Each scene shows the same named points in several views. A view is turned or mirrored, shifted and resized as a whole, has a little noise and may leave points out.

Scene 1
View 1
J_102: [-0.97  0.78 -0.96 -0.62 -1.33 -1.70  3.52 -3.87 -2.60 -0.26 -0.01 -0.44
 -2.45 -0.29  1.06  0.44  0.04  3.51 -4.31 -0.58 -0.96  0.12 -0.34 -1.40
  1.17  2.13 -1.77  2.73  0.94 -1.19]
J_259: [-0.96  0.25 -0.74  0.34  0.61  0.74  0.67 -1.76 -0.64 -0.81  0.20 -2.49
  0.32  0.68 -1.04  1.71 -0.39  1.31  0.00 -0.26 -2.31  0.25  0.44 -0.88
  0.23 -0.08 -0.82 -0.80 -1.09 -1.91]
J_280: [-0.60  1.01  0.12  0.70 -0.47 -0.16  1.53 -2.23 -1.42 -1.36 -0.44 -2.32
 -0.84 -1.09  0.53  0.77  1.17  1.97 -3.34 -0.56 -0.29  0.68  1.77  0.37
 -0.14  0.19 -2.60  0.83  0.72 -0.88]
J_459: [-2.42  0.67 -0.16  0.20  2.91  3.57  1.20 -0.34  0.41  0.25  0.33 -2.42
  1.05  2.21 -2.49  2.76 -1.83 -0.22  2.69  1.46 -3.98  0.44 -0.87 -0.32
 -0.02 -1.89  4.66 -0.48 -2.70  0.13]
J_248: [-0.94 -0.08 -0.22 -0.03 -0.51  1.24  2.07 -1.39 -2.24 -1.13 -3.32  0.55
 -0.16 -1.06 -0.66  0.24  0.03  1.03 -1.25  0.95 -1.57  3.10  0.80 -0.70
  1.54  0.97  1.54  3.89  0.96  0.78]
J_605: [-1.55  0.20 -0.39  0.24  1.82  2.51  0.36 -0.74 -0.13 -0.66 -0.51 -2.07
  1.28  1.17 -2.15  1.93 -0.87  0.11  1.73  1.01 -3.11  1.18  0.27 -0.70
  0.48 -1.22  2.35 -0.40 -1.83 -0.68]
J_137: [-1.17  0.62  0.02  0.38  0.49  1.02  1.45 -2.00 -1.02 -0.96 -0.47 -1.93
 -0.30 -0.25 -0.48  1.19  0.21  1.27 -1.35 -0.06 -1.50  0.86  0.77 -0.13
  0.28 -0.12 -0.04  0.81  0.03 -0.56]
J_582: [-1.66  1.09 -0.21 -0.25 -0.10  0.26  2.87 -2.48 -2.14 -0.42 -0.66 -0.68
 -1.70 -0.41  0.23  0.68  0.20  2.04 -2.85  0.37 -1.16  0.72 -0.22 -0.46
  0.61  0.74  0.55  2.60  0.46  0.09]
J_264: [-1.23  0.44 -0.08  0.80  1.17  1.67  0.29 -1.29  0.01 -1.10  0.38 -3.29
  0.90  0.65 -1.23  2.12 -0.19  0.73  0.18 -0.05 -1.98  0.13  0.98  0.10
 -0.66 -1.06 -0.30 -1.55 -1.46 -1.11]
J_529: [-1.40  1.03  0.89  0.97  0.95  2.21  1.03 -1.14 -0.54 -1.34 -0.81 -2.50
  0.12 -0.62 -0.59  1.26  0.63  0.72 -1.39  0.57 -1.34  1.54  1.58  1.34
 -0.68 -1.45  0.33  0.61 -0.21  0.48]
J_255: [ 0.75 -2.56 -3.27 -0.72 -1.30 -0.32 -1.08 -1.34 -1.43 -1.98 -3.04 -0.61
  2.35  0.77 -2.86  0.87 -0.90  1.04  3.28 -1.73 -3.38  2.31  0.71 -4.19
  2.29  2.62 -2.16 -0.65 -0.88 -4.61]
J_370: [-2.25  1.97  0.62 -0.05  0.75  1.38  3.24 -2.03 -1.61  0.18 -0.46 -0.85
 -1.63 -0.18  0.04  1.12 -0.06  1.62 -2.61  1.28 -1.52  0.54 -0.35  0.56
  0.50 -0.62  2.48  2.98 -0.06  1.59]
J_90: [-1.58 -0.43 -0.65 -0.14  1.12  2.38  0.99 -0.41 -0.90 -0.64 -2.30 -0.34
  1.06  0.56 -2.34  1.45 -1.22 -0.16  2.21  1.18 -3.15  2.48 -0.16 -1.45
  1.53 -0.06  3.20  1.51 -0.97 -0.06]
J_645: [-1.90  0.93  0.21  0.21  0.84  1.63  2.41 -1.55 -1.16 -0.38 -0.95 -0.98
 -0.63  0.03 -0.59  1.21 -0.29  1.10 -1.40  1.15 -1.93  1.15  0.11  0.09
  0.26 -0.46  2.03  2.21 -0.19  1.01]
J_253: [-1.51  2.87  1.18  0.95  0.71 -0.25  2.68 -3.22 -0.81 -0.57  2.64 -4.13
 -2.33 -0.23  1.96  1.76  1.57  2.86 -5.67 -0.47  0.21 -1.61  1.02  2.29
 -1.68 -1.37 -2.40 -0.29  0.37 -0.03]
J_276: [-1.05  0.37 -0.44  0.26  0.40  1.22  1.14 -1.64 -1.14 -0.91 -0.80 -1.53
  0.31  0.22 -1.26  1.21 -0.43  0.91 -0.05  0.21 -2.27  1.15  0.54 -0.57
  0.64  0.19  0.56  0.72 -0.76 -0.99]
View 2
J_248: [ 3.54  2.33  0.34  1.51  2.98  0.15  2.07  0.83 -0.50  2.97  3.49  0.96
 -1.36 -0.27 -0.10  1.62  0.46 -0.25  0.00 -1.62 -1.09 -0.50  1.79  2.03
  0.54 -0.44 -1.79  2.42 -0.53 -1.49]
J_102: [ 4.07 -0.63  0.95 -0.55  2.76  1.47  1.78 -1.43 -0.59  2.92  4.41 -0.69
 -1.96 -0.95 -0.82  0.01  0.31 -1.63 -0.85 -3.53  1.67  2.10 -1.82  1.40
 -1.70 -1.28  0.24  4.24 -0.13 -1.72]
J_255: [ 3.24  1.09 -3.81  2.38  4.33 -0.08  2.23 -0.85  2.62 -0.64  1.68 -2.69
 -1.88 -1.22  0.09  1.32  1.96  1.50  2.05 -0.64  4.91  0.69  4.65 -0.32
 -1.23 -0.92 -1.96  0.80  1.38  0.82]
J_90: [ 0.53  3.11 -1.62  1.47  1.55 -0.11  0.85  0.56  1.64  1.80  2.13 -1.34
 -1.69 -0.53  0.36  2.05  0.37  1.65  1.17 -0.73 -0.49 -1.40  2.09  1.79
  1.44  0.52 -3.03  0.47 -0.71 -0.40]
J_276: [ 1.19  0.85 -1.47  0.97  1.08 -0.49  0.96 -0.04  0.39  1.19  1.75 -0.99
 -1.21 -0.62  0.27  1.11  0.41  0.22  0.28 -1.09  0.54  0.03  0.48  1.54
 -0.03  0.06 -1.38  1.58  0.22 -0.62]
J_280: [ 3.01 -1.23 -0.86  0.57  1.30 -0.97  1.44 -0.17 -1.51  1.48  1.93  0.61
 -0.75 -0.50 -0.14  0.34  0.41 -2.08 -1.15 -1.82  0.37  1.23 -0.74  1.77
 -1.70 -0.96  1.04  2.84  1.35 -1.27]
J_459: [-2.81  2.35 -2.19  0.44 -1.70 -0.45 -0.58  0.30  2.41  1.24  0.77 -2.97
 -1.49 -0.65  0.89  2.05 -0.32  2.20  1.09 -0.58 -0.78 -1.64 -0.87  2.04
  1.70  1.74 -3.20 -0.40 -0.64 -0.09]
J_529: [ 1.00  0.36 -1.52  0.98 -0.14 -1.85  0.48  1.04 -0.75  1.44  1.29  0.62
 -0.57 -0.47  0.61  1.38  0.01 -0.61 -0.66 -0.79 -1.37 -0.77 -0.09  2.30
 -0.06  0.14 -0.43  1.59  0.76 -1.22]
J_264: [-0.17 -0.20 -2.65  0.65 -0.59 -1.28  0.18  0.16  0.26  0.37  0.42 -1.42
 -0.73 -0.84  0.54  0.84  0.41 -0.13  0.08 -0.65  0.77 -0.09 -0.59  1.71
 -0.51  0.23 -0.68  0.85  1.11 -0.31]
J_259: [ 0.78 -0.24 -2.27  0.57  0.34 -0.61  0.81 -0.59  0.72  0.44  1.23 -1.81
 -1.29 -0.97  0.14  0.74  0.63 -0.09  0.24 -1.26  1.77  0.69 -0.28  1.49
 -0.97 -0.13 -0.63  1.34  0.86 -0.37]
J_645: [ 1.19  1.25  0.75  0.04  0.52  0.15  0.94 -0.05 -0.41  3.19  3.13 -0.30
 -1.57 -0.27 -0.10  0.72 -0.43 -0.57 -0.77 -2.37 -1.78 -0.14 -1.66  2.68
  0.36  0.20 -1.18  2.54 -0.73 -1.69]
J_253: [ 1.18 -2.96 -0.29 -1.20 -1.37 -1.04  0.10 -0.60 -2.41  1.63  2.07 -0.08
 -0.66 -0.83 -0.15 -0.53 -0.22 -3.23 -2.05 -2.42 -0.54  1.70 -4.69  2.58
 -2.22 -0.49  2.21  3.47  1.34 -1.59]
View 3
J_248: [ 1.65 -1.93  0.10 -0.78 -1.43  3.39  0.33 -1.06 -2.23 -3.66 -1.40 -0.52
  1.79  0.42 -1.25 -0.35 -1.25 -2.87 -0.68 -2.86 -1.20  1.33  0.90  0.69
  0.57  0.15 -2.55  0.50 -3.72  0.00]
J_90: [ 1.55 -0.79  0.15  0.00 -1.26  2.00  1.74  1.46 -1.89 -2.76  0.51  1.07
  2.40 -0.09 -2.28 -1.73  0.24 -1.34 -2.32 -2.71  2.15  0.93  1.23 -0.10
  0.83 -0.11 -0.12  0.92 -1.14  0.30]
J_137: [ 0.04 -0.72 -2.07  0.83 -0.78  2.30 -0.19  0.16 -1.93 -2.43 -2.14  0.71
  1.19  1.35 -1.48  0.11 -1.74 -1.17  1.02 -0.33  0.88 -0.57 -0.30  1.02
 -0.05  0.60 -1.78 -0.95 -1.50 -0.30]
J_582: [ 0.47 -1.90 -1.21  0.50 -1.48  2.97  0.59 -0.60 -2.50 -3.20 -3.32 -0.96
  0.78  1.67 -0.34  0.31 -1.81 -3.14  1.35  0.10 -1.16  0.31  0.22  0.37
  0.20  0.02 -1.85 -0.52 -2.26 -0.05]
J_255: [-0.74  2.22 -1.95 -3.40 -2.23  2.31  2.71  1.23 -2.83 -3.43  1.58  0.48
  1.92  1.41 -4.87 -0.30 -2.61  0.64  0.41 -5.99  3.02  1.48  0.77  2.26
  1.89 -2.94 -1.74 -4.00  1.11 -3.07]
J_529: [ 0.68 -0.75 -1.76  1.58  0.01  1.93 -1.37 -0.59 -1.30 -1.97 -1.98  1.63
  1.73  0.20 -1.85  0.10 -0.94 -1.00  0.49 -0.12  1.28 -1.02 -0.50  1.55
 -0.16  1.86 -2.10  0.19 -2.56  0.46]
J_459: [ 0.99 -0.55 -1.19  3.09 -0.32  0.18  1.87  3.43 -2.04 -1.25  0.02  2.72
  2.66  0.25 -1.95 -2.38  1.01 -0.47 -2.17  0.61  4.28 -0.35  0.99 -1.07
  0.44  0.69  1.61  1.68  1.15  1.15]
J_102: [-0.47 -2.27 -2.44 -0.25 -1.95  3.48  1.13 -1.16 -3.55 -3.88 -4.58 -2.68
 -0.24  3.04  0.19  0.95 -3.27 -3.70  3.60  0.39 -2.58  0.57 -0.35  0.67
  0.54 -1.37 -2.80 -2.42 -1.65 -1.49]
J_280: [-0.45 -0.07 -3.10 -0.25 -0.66  2.84 -1.61 -1.57 -1.65 -2.75 -2.83  0.23
  0.76  1.55 -2.06  1.86 -3.01 -1.01  3.34 -0.97 -0.24 -1.20 -1.26  3.20
 -0.08  0.85 -3.50 -2.78 -2.04 -1.44]
J_645: [ 0.95 -1.88 -0.76  1.28 -0.92  2.54  0.52  0.08 -2.12 -2.74 -2.29  0.32
  1.44  0.69 -0.63 -0.44 -0.81 -2.49 -0.16  0.27  0.09  0.20  0.24  0.05
 -0.07  0.82 -1.14  0.89 -2.25  0.76]
J_370: [ 1.03 -2.85 -0.68  1.84 -1.13  2.74  0.36 -0.15 -2.28 -2.62 -3.30 -0.23
  1.10  1.14  0.57 -0.57 -0.88 -3.23  0.51  1.44 -0.86  0.13  0.20 -0.73
 -0.08  1.06 -1.36  1.01 -2.40  0.81]
J_264: [-0.25  0.27 -2.67  1.87 -0.38  1.18 -0.06  1.21 -1.74 -1.63 -1.44  1.96
  1.51  0.87 -2.48 -0.16 -1.36  0.19  1.07  0.43  2.91 -1.28 -0.63  1.33
  0.11  0.96 -1.02 -0.90 -0.21 -0.33]
J_605: [ 0.85 -0.13 -1.37  1.48 -0.67  1.09  1.07  2.29 -1.79 -1.71 -0.28  2.06
  2.49  0.52 -2.57 -1.38 -0.23 -0.22 -1.11 -0.81  3.22 -0.44  0.39  0.35
  0.50  0.35  0.12  0.34  0.01  0.24]
View 4
J_259: [-0.12  0.30  0.23 -0.87 -0.40 -0.53  0.18 -0.36 -1.22  1.90 -0.78 -1.13
 -1.88 -0.04  0.54  0.16  1.04  0.21 -2.11 -1.38 -0.06 -0.09 -1.32 -0.22
 -0.51  0.29  0.27  2.00  0.07  0.15]
J_137: [-0.05  0.24  0.71 -1.01  0.34 -0.20  0.75 -0.55 -0.94  1.26  0.42 -0.74
 -0.81  0.53  1.19  0.00  0.72  0.30 -1.35 -0.53  0.44 -0.57 -0.03  0.15
 -0.27  0.55 -0.27  1.12  0.94  0.57]
J_255: [-0.78 -0.68  0.16 -0.30 -0.16  0.77 -0.21 -0.74 -1.36  1.72 -3.03 -1.94
 -4.29 -0.28  1.39  0.83 -0.98 -0.69 -3.09 -0.63  1.59  0.43 -1.07  0.24
  1.94 -2.24  1.82 -0.12 -0.78 -1.28]
J_90: [-0.83  0.53  0.59 -2.14 -0.57 -0.02  1.21 -0.40 -0.83 -0.01 -0.75 -0.24
 -1.85  0.51  0.60 -0.69 -1.16 -0.33 -0.71  1.52  1.00 -0.50  1.12  0.01
  1.40 -0.80 -0.74  0.69  0.15 -0.85]
J_264: [-0.54  0.49  0.46 -1.14  0.08 -0.76  0.25 -1.18 -0.57  1.68  0.02 -0.36
 -1.80  0.43  0.21  0.46  1.11  0.01 -1.28  0.25 -0.16  0.26 -0.92 -0.90
 -0.69  0.66 -0.61  1.46  0.66  0.00]
J_280: [ 0.53 -0.16  1.15  0.01  1.33 -0.09  0.48 -0.72 -0.71  1.83  0.98 -1.19
 -0.27  0.76  2.19  0.37  1.37  0.74 -2.17 -1.44  0.72 -0.55 -0.65  0.64
 -0.85  0.76  0.33  1.06  1.45  1.69]
J_459: [-1.52  1.26  0.15 -2.92 -1.59 -1.32  1.17 -0.71 -0.52  0.29 -0.56  0.72
 -2.04  0.20 -1.42 -0.77 -0.06 -0.32  0.25  1.87 -0.71 -0.17  0.54 -1.15
  0.10  0.15 -2.04  2.01 -0.21 -1.36]
J_276: [-0.23  0.25  0.58 -1.18 -0.01 -0.19  0.62 -0.49 -0.98  1.15 -0.16 -0.62
 -1.42  0.51  1.06 -0.17  0.13  0.06 -1.37  0.10  0.58 -0.35 -0.08  0.09
  0.22 -0.19 -0.34  1.12  0.64  0.08]
J_645: [ 0.20  0.79  0.98 -1.74  0.04 -0.37  1.41  0.03 -0.84  0.39  0.76 -0.32
  0.00  0.78  1.23 -1.02  0.17  0.35 -0.72  0.10  0.56 -1.20  1.04  0.40
  0.12  0.36 -0.81  1.42  1.13  0.67]
J_370: [ 0.39  0.98  1.02 -1.96 -0.13 -0.46  1.63  0.60 -1.06  0.40  1.27 -0.27
  0.91  0.74  1.31 -1.38  0.37  0.59 -0.65 -0.46  0.51 -1.57  1.20  0.82
 -0.38  0.99 -0.94  1.89  1.26  1.18]
J_253: [ 0.82  0.68  1.02 -0.31  0.99 -1.15  0.41 -0.43 -0.61  2.22  2.09 -0.57
  1.01  0.57  1.51  0.11  2.92  1.15 -1.72 -2.44 -0.54 -0.74 -1.45  0.03
 -2.69  2.50 -0.35  2.75  1.84  2.28]
J_605: [-1.11  0.87  0.36 -1.87 -0.66 -0.76  0.79 -0.87 -0.60  0.90 -0.51  0.09
 -2.10  0.43 -0.26  0.07 -0.04 -0.34 -0.49  1.17 -0.03  0.00  0.12 -0.79
  0.34 -0.19 -1.08  1.27  0.06 -0.70]
J_102: [ 1.24  0.31  0.87 -0.59 -0.07  0.19  0.81  1.17 -1.56  1.40  0.03 -2.02
  0.57  0.09  2.65 -1.03  0.74  0.94 -2.75 -3.37  0.96 -1.67  0.12  1.61
 -0.24  0.57  1.15  2.04  0.94  1.81]
J_582: [ 0.48  0.43  0.98 -1.30  0.20 -0.10  1.13  0.52 -1.26  0.67  0.52 -0.97
  0.46  0.45  2.01 -1.04  0.32  0.62 -1.46 -1.50  0.84 -1.40  0.71  1.11
 -0.04  0.44 -0.08  1.55  1.07  1.37]
J_529: [-0.10  0.34  1.23 -1.09  0.91 -0.62  0.83 -1.23 -0.36  1.11  1.23 -0.06
 -0.73  0.97  1.12  0.14  0.69  0.29 -0.80  0.89  0.39 -0.09  0.15 -0.07
 -0.62  0.54 -0.92  0.86  1.50  0.74]
View 5
J_259: [-0.51 -0.32 -0.97 -1.20 -0.63 -0.73 -1.93  0.64  0.21 -1.31 -0.75 -0.32
  2.32 -1.08 -0.44  0.21 -0.45  0.10 -0.82 -1.46 -0.07  0.31  0.30 -0.12
  0.06 -0.42  0.10 -1.09  1.92 -1.50]
J_645: [-1.24 -1.09 -0.56 -0.88  0.64  0.11 -0.88  1.15 -0.23 -1.68  1.42 -0.54
  0.59 -0.31 -1.82  0.23  1.23  1.26  0.01 -0.34 -0.12  1.02 -0.14  0.39
 -1.24 -0.23  0.31 -0.59  0.77 -0.04]
J_459: [-0.88 -0.64  0.55 -1.82  1.27 -0.01 -1.81  1.00 -0.05 -2.98  1.16  0.34
  3.82 -0.57 -0.37 -1.69  1.74  2.18 -1.77  1.64 -1.74  1.07  1.07 -0.84
 -0.99  1.33  1.07 -0.11  1.23 -2.81]
J_370: [-1.47 -1.19 -0.71 -1.01  1.34 -0.13 -1.16  1.02 -0.44 -1.58  1.88 -0.13
 -0.58  0.03 -2.37  0.12  1.18  1.21  1.02 -0.52 -0.03  1.46 -0.43  0.74
 -1.59 -1.10 -0.04 -0.63  0.69 -0.02]
J_582: [-1.21 -0.85 -1.50 -0.86 -0.12 -0.18 -1.43  1.38 -0.06 -1.43  0.75 -0.47
 -0.66 -0.43 -1.98  0.77  0.47  0.47  1.16 -1.14  0.32  0.84 -0.79  0.82
 -0.71 -1.46 -0.18 -0.91  1.21  0.68]
J_255: [-0.98  0.62 -2.97 -2.04 -3.76  0.21 -1.65  2.31  0.95 -1.39 -3.47 -1.48
  3.18 -2.32  0.93  1.33 -0.18 -0.47 -2.78 -0.37 -0.81 -1.52  0.59 -0.99
  1.61  1.10  0.38 -0.14  2.80  1.07]
J_280: [-0.67 -0.97 -0.97 -0.12 -0.55 -0.51 -1.09  0.05 -0.09 -0.41 -0.41 -1.01
  0.54 -0.73 -1.55  1.92 -1.06 -0.47  0.55 -3.01  1.47  0.34 -0.55  0.92
 -0.74 -1.33 -0.61 -1.72  1.35 -0.20]
J_248: [-1.86 -1.18 -1.44 -0.49 -0.63  1.06 -0.20  2.04 -0.05 -1.26  0.68 -1.66
 -0.29 -0.83 -1.97  1.49  1.50  0.77  0.00 -0.28  0.08 -0.09 -0.59  0.58
 -1.08  0.49  0.35 -0.32  0.57  1.90]
J_264: [-0.44 -0.69  0.02 -0.79  0.20 -0.59 -1.67  0.20 -0.02 -1.47 -0.39 -0.34
  3.05 -0.68 -0.35  0.24 -0.55  0.57 -1.05 -1.27  0.26  0.78  0.50 -0.22
 -0.66  0.15  0.01 -1.15  1.75 -2.34]
J_605: [-0.90 -0.68  0.03 -1.38  0.20  0.22 -1.38  0.99  0.13 -2.06  0.29 -0.32
  3.29 -0.95 -0.48 -0.45  0.93  1.25 -1.75  0.39 -0.97  0.49  0.72 -0.56
 -0.78  1.18  0.86 -0.21  1.30 -1.53]
J_253: [-0.17 -1.11 -0.09  0.11  1.34 -1.90 -2.23 -1.07 -0.47 -0.58  0.77  0.36
  0.11  0.05 -2.01  0.85 -2.15 -0.12  2.09 -4.02  1.87  2.01 -0.65  1.38
 -1.25 -3.08 -0.87 -2.45  1.29 -2.30]
J_276: [-0.74 -0.92 -0.33 -0.65  0.09 -0.08 -1.02  0.64 -0.09 -1.37  0.04 -0.95
  2.16 -0.84 -0.85  0.69  0.06  0.50 -0.69 -1.01  0.23  0.40  0.23  0.06
 -0.85  0.37  0.18 -1.00  1.40 -1.11]
J_102: [-1.28 -0.14 -2.66 -1.03 -1.09 -0.92 -2.18  1.37  0.05 -0.84 -0.34 -0.30
 -1.54 -0.67 -2.05  0.90 -0.42 -0.35  2.03 -2.27  0.35  0.88 -1.17  0.99
  0.28 -3.41 -0.82 -1.33  1.58  1.48]
J_90: [-1.45 -0.60 -1.00 -1.75 -1.03  0.58 -1.08  1.96  0.22 -2.14 -0.24 -0.93
  2.42 -1.22 -0.54 -0.09  1.59  1.13 -1.69  0.62 -1.25 -0.10  0.43 -0.73
 -0.12  1.24  0.61  0.02  1.49  0.04]
J_137: [-0.74 -0.92 -0.75 -0.78 -0.20 -0.37 -1.29  0.55  0.05 -1.43  0.09 -0.60
  1.24 -0.63 -1.19  0.58 -0.13  0.37 -0.09 -1.56  0.27  0.60 -0.10  0.30
 -0.64 -0.51 -0.02 -1.25  1.27 -0.64]

Which points are out of place in each view (at most two, in the order of its rows)? Write - if all are in place.
view 1 => -
view 2 => J_645
view 3 => J_280
view 4 => J_259
view 5 => J_276, J_90
